Points on a hilly landscape, in no order, each with its height.
A ball rolls from a point to the lowest of its 2 nearest points, and stops where none of them is lower. Distance is the straight distance between rows; heights are no part of it.
q244 h=505: [133 175  89 149 135  70 146 129  83 114 151 127 140 135 107 106 117 190
 142 103 174]
q501 h=149: [123  99 100 117 188 120 104 129 140 137 194 150 148  90 139 148 130 163
 110 148  89]
q58 h=535: [158 136 145 133 103 139 116 147 126 111 111 141 104 119 143 141 125 136
 105  80 103]
q836 h=368: [108 156 129 112  67 115  93 207 115  98  83 117  78 162 161 180 127 144
 104  90 138]
q3 h=132: [153 158 139 115 116  78 153 138 102  89 119 179 130  60  71  86 149 124
 111 114 142]
q726 h=183: [186 152 105 114 168 145  96 124 119 122 134 133 127 139 139 110 108 135
 106 153 110]
q167 h=229: [ 85  89 130 142  97 124 148  78 123 176 141 115 135 103 110  83 181 110
 103 117 139]
q862 h=171: [ 90  76 155 101 110 139 144  87 165 112  95 121  70  83 193 106 147 122
 130  43 144]
q78 h=793: [140  59 169  74 163 165 105 122 180 161 134 139 125 151 175 119 138 101
  75 134 105]
q718 h=140: [150 103 155 153  90 127 144 105 144 134 132 149 140  69 101  93 117 136
 127 107  95]
q861 h=188: [207 135 137 162 108 157 110  98 114 124  85  88 164 138 140  99  64 146
 132 136 101]
q549 h=236: [160 110 154 146 115 130 132  88 110 128 109  68 100 154 163  84 108 156
 123  86 143]
q358 h=544: [115 128  96 131 111 122 126 126 133  92 124 134 149 139 156 154 115 181
 183 168 177]
q367 h=193: [ 94 115  99 142 170 118 147 101 160 175 168  85 152 104 104 138 119 141
 163 179 115]
q557 h=106: [ 76 121 103 124 185 121 127 146 141 166 193 121 162 124 132 141 127 144
 140 173 114]
q696 h=487: [ 92 163  99 129 145  68 122 164  72 100 159 131 119 122 127 109 138 171
 121  88 172]
q838 h=526: [102 154 105 147 115  72 144 119 101 112 136 116 159 151 129 143 116 186
 162 143 186]
q645 h=196: [124  98 114 140 118 145 149  73 112 138 103  74 128 138 131  68 143 145
  96  85 170]
q683 h=449: [141 139 127 144 131 130 130 114  99 113 121 124 125 204 121 147 132 113
 192 163 152]
q224 h=376: [128 195 136 139 120  78 125 142  63 136 127 129 165 149  87 151 119 107
 165 176 133]
q148 h=548: [171 142 118 158  79 139  94 154 157  89 104 134  99 128 123 199  96 133
  98 107 109]
q858 h=151: [106  83 145 120 108 117 127  74 114 107  97 117 105  84 180  86 158 141
 124  33 151]
q53 h=345: [121 141 143 136  91 119 116 156 102  99 108 124  97 193 154 153 120 158
 138  99 168]
q157 h=748: [141 144 109 121 152 160 114 180 178 151 126 157 173 133 112 154 104  69
 124 184  95]
q983 h=529: [137 152 106 134 139 130  88 150 119 117 140 125 163 118 137 214 114  96
 126 200  80]
q921 h=174: [161 151 136 109 158 144 110 165 136 127 140 176 108 156  81 115 169  55
 117 161 111]
q623 h=501: [142 127 106 146 109 175 142 123 178 115 119 124  86 177 134 146  98 178
 158 103 169]
q396 h=570: [126 109  90 142  71 150 111 124 149 125 123 124 174  91 154 158  63 172
 160 141 109]
q581 h=547: [149 164  99 130 155 110  98 157 143 128 125 120 164  64  99 183 107  82
  97 186  83]
q423 h=493: [164 147 118 123 119 132  97 125 108 112 103 124 151 179 155 173 105 108
 173 182 132]
q674 h=163: [153 112 191  70 168 146 121 113 120 123 125 141  96 154 154 113 173  55
 123 127 100]
q271 h=95: [146 102  79 173 126 141 137  77 166 127 153 116 130  86  84  97 103 160
 131 111 140]
q67 h=601: [132 169  80 130 119 115 142 157 161 105 138 147 108 141  77 161 105 119
 170 175 149]
q55 h=148: [ 99 117 111 157 150  86 122  96  62 147 158 106 168  93 139  74 146 179
 110 115 135]
q296 h=410: [121 149 147 104 191  74 164 143 150 139 170 139  77  99  85 144 180 116
 114 118 111]
q433 h=801: [101  60 143 109 167 160 103 111 172 166 163 132 136 151 165 119 137 135
  97 115 108]
q839 h=123: [117 139 120 166 113  89 115 114  63 130 145 118 194  99 133  98 104 172
 133 126 112]
q797 h=310: [136  92 142 127 112 189 151  99 198 152 118 135 108 139 123  92 119 121
 104 101 145]
q714 h=293: [188 151 154 127 125 115 112 110  56 116 105 147 160 124 116  76 151  89
 117 124 111]
q395 h=768: [149 121 115 110 145 162  96 185 195 138 133 153 121 159 123 165 109  90
  94 145 106]
q784 h=64: [141 160 155 152  92  93 167 155 115 136 108 151 147  68  63  94 121 138
 135 113 103]
q30 h=318: [118 134 151 130 173 105 174 114 183 160 160 127  95  98  60 141 158 115
 141 115 110]
q607 h=198: [ 97  85 171  86 140 166 133 107 135 125 103 115  87 130 182 110 170 100
 122  70 126]
q930 h=424: [135 170 151 140 128  75 133 143  54 154 121 115 184 112 113 149 117 125
 140 173  78]
q773 h=150: [ 96  99 134  87 115 103 158  68  70 101 128 145 150  53 132  74 158 154
 108  84 188]
q57 h=474: [114 116 120 119 101 176 144 123 174 140 104 110 123 183 161 126  81 169
 155 152 155]
q938 h=782: [165 102 169  90 134 172 116 160 189 141 108 147 109 164 167 138 115  90
  84 121  82]
q475 h=283: [173 150 127 170 107 130 118  85 110 113 106  98 121 183 128 116  93 173
 154  88 175]
q374 h=155: [114  97  82 180 114 156 153  77 141 132 127  91 134 133 107  81 135 143
 120 108 182]
q829 h=264: [122  97 165  85 114 171 167 107 183 148  98  96  84 139 156  57 129 122
  91 111 154]
q510 h=383: [126 150 128  93 103 134  95 178 128 113  90 120 120 181 168 178 102 138
  73 135 113]
q771 h=302: [111 139 101 163 162 102 156  98 115 166 142  91 147 122  83 111 124 137
 156 158 150]
q403 h=153: [168 126 121 159 125 133  87  69  80 143 126 107 187 109 130  79  88 146
 132 143 108]
q480 h=292: [ 44 103 136 142 128 126 168 133 120 165 151 116 115 113 127  98 169 117
 133 105 146]
q155 h=166: [156 122 114 117 157 144  79 127 135 117 143 146 147 108 157 136 101 160
  72 140  77]
q975 h=718: [120 130 116 116 157 151 140 142 167 164 139 152 174  89  82 118 101 104
 144 192 101]
q212 h=225: [106  91 174  59 108 177 151 123 139 150  89 142 113 125 180  84 150 100
 109 122 132]
q856 h=521: [125 136 160 145  87 100 124 178 134 105 113 159 102  68 130 172 146 115
 116  66  84]
q798 h=207: [216 166 101 132 132 158 101 104 131 102 112 124 140 140 132 129  71 147
 139 153 116]
q442 h=213: [140 101 173 123 175 123 123  89  79 112 129 117  99 148 164 107 185  81
 144 101 133]
q332 h=514: [130 136 111 100 119 144  83 155 127 100  94 113 165 150 169 201 121  90
 134 215 123]
q734 h=681: [113 105 123 116 176 138 145 143 201 162 164 167 138 113  75 107 131 102
 118 169 116]
q751 h=809: [102  97 117 123 146 167  99 130 120 160 157 112 136 165 178 144 110 156
 132 141 104]
q122 h=222: [ 89 118 151 109 153 149 125 157 114 135 139 124  94 150 191 113 158 127
 119  81 124]
q321 h=261: [162 124 162 144 145 140 108 102  68 139 123 122 127 163 125  99 144  80
 143 118  97]
q189 h=385: [119 139 114 163 157 126 143 106  83 144 145 116 139 170 111 106 133 123
 169 136 162]
q54 h=137: [142 112 117 173  95 127 134 107 147 119 149 135 127  63 104 120  96 181
 125  91 114]
q70 h=470: [100 156  93 106 153  99 115 176 106 106 160 149  84 118 111 120 172 132
 104 116 154]
q785 h=452: [105 185 148 134 104  97 151 172  86 160  96 127 186  85  98 147 113 113
 124 172  83]
q761 h=103: [130 131 162 113 154 164 130 158 143 137 121 162  87 167 129  99 183  64
 131 119 120]
q627 h=817: [ 88  84 122 152 113 134  89 101 125 148 153  89 144 175 175 178 122 157
 147 130 105]
q676 h=284: [119  86 118 147 140 170 169 127 206 141 147 144  90 143  92 120 147 105
 138  81 153]
q611 h=260: [ 75 121 149 143 125 109 148 147 104 134 138 118  94 133 145 129 155 117
 145  79 139]
q642 h=440: [132 127 148 117 110 174 135 128 160 146 104  98  93 218 170 144 106 129
 134 152 133]
q344 h=450: [ 90 139 133  92 171  81 139 171 128 105 166 151  74  92 115 140 195 101
 109 107 129]
q469 h=641: [119 151  77 115 186 114 137 155 186 129 172 159 119 125  77 137 118 126
 131 164 147]
q472 h=560: [142 122 120 153  64 151 119 141 164  94 107 139 135 139 151 181  81 176
 137 124 116]
q137 h=180: [ 98  99 124 137 136 121 122  75 106 174 163 128 152  87 120  90 149 152
 110 145 114]
q528 h=256: [142 161 136 126 184 107 138 140  87 132 156 146 113 146  77 112 164  82
 139 167 129]
q619 h=555: [144 141  83  98  97 133 121 156 170  68 125 132 150 129 149 178 130 150
 183 183 170]
q340 h=127: [ 86  89 138  80 124 128 151  52  74 120  95 115 131  78 175  77 166 142
 101  69 188]
q41 h=319: [151 189 112 140 155  96 108 144  74 121 127 132 120 153  80 129 130  89
 139 171 124]
q436 h=481: [117 177 154 155  73 112 142 195  77 119  85 146 149  91  90 138 137  82
 108 132 112]
q116 h=121: [ 95  85 122 154 159 129 177 107 200 161 153 120  95 132  60 138 162  93
 135 106 135]
q46 h=172: [112 130 153 101 139  94 152 104  65 104 128 170 146  72 117  84 168 118
 124 107 152]
q392 h=504: [111 163 153 153  68  78 149 194 107 115 109 137 128  84 107 186 119 123
 109  94  99]
q910 h=568: [158 145  89 117  93 131 123 143 189  72 120 140 134 104 103 205 110 123
 182 192 139]
q64 h=402: [140 136 135  98  73 170 114 172 174 119  89 112  97 186 171 189  95 122
 106 150 122]
q937 h=316: [166 141 141 141  78  97 115 105  95  87 100 118 130 190 152 157  84 183
 151  93 153]

For each start below, name the point where the ball stops.
q67 => q116
q510 => q271
q751 => q116
q627 => q116
q472 => q761
q696 => q116
q423 => q557
q930 => q761
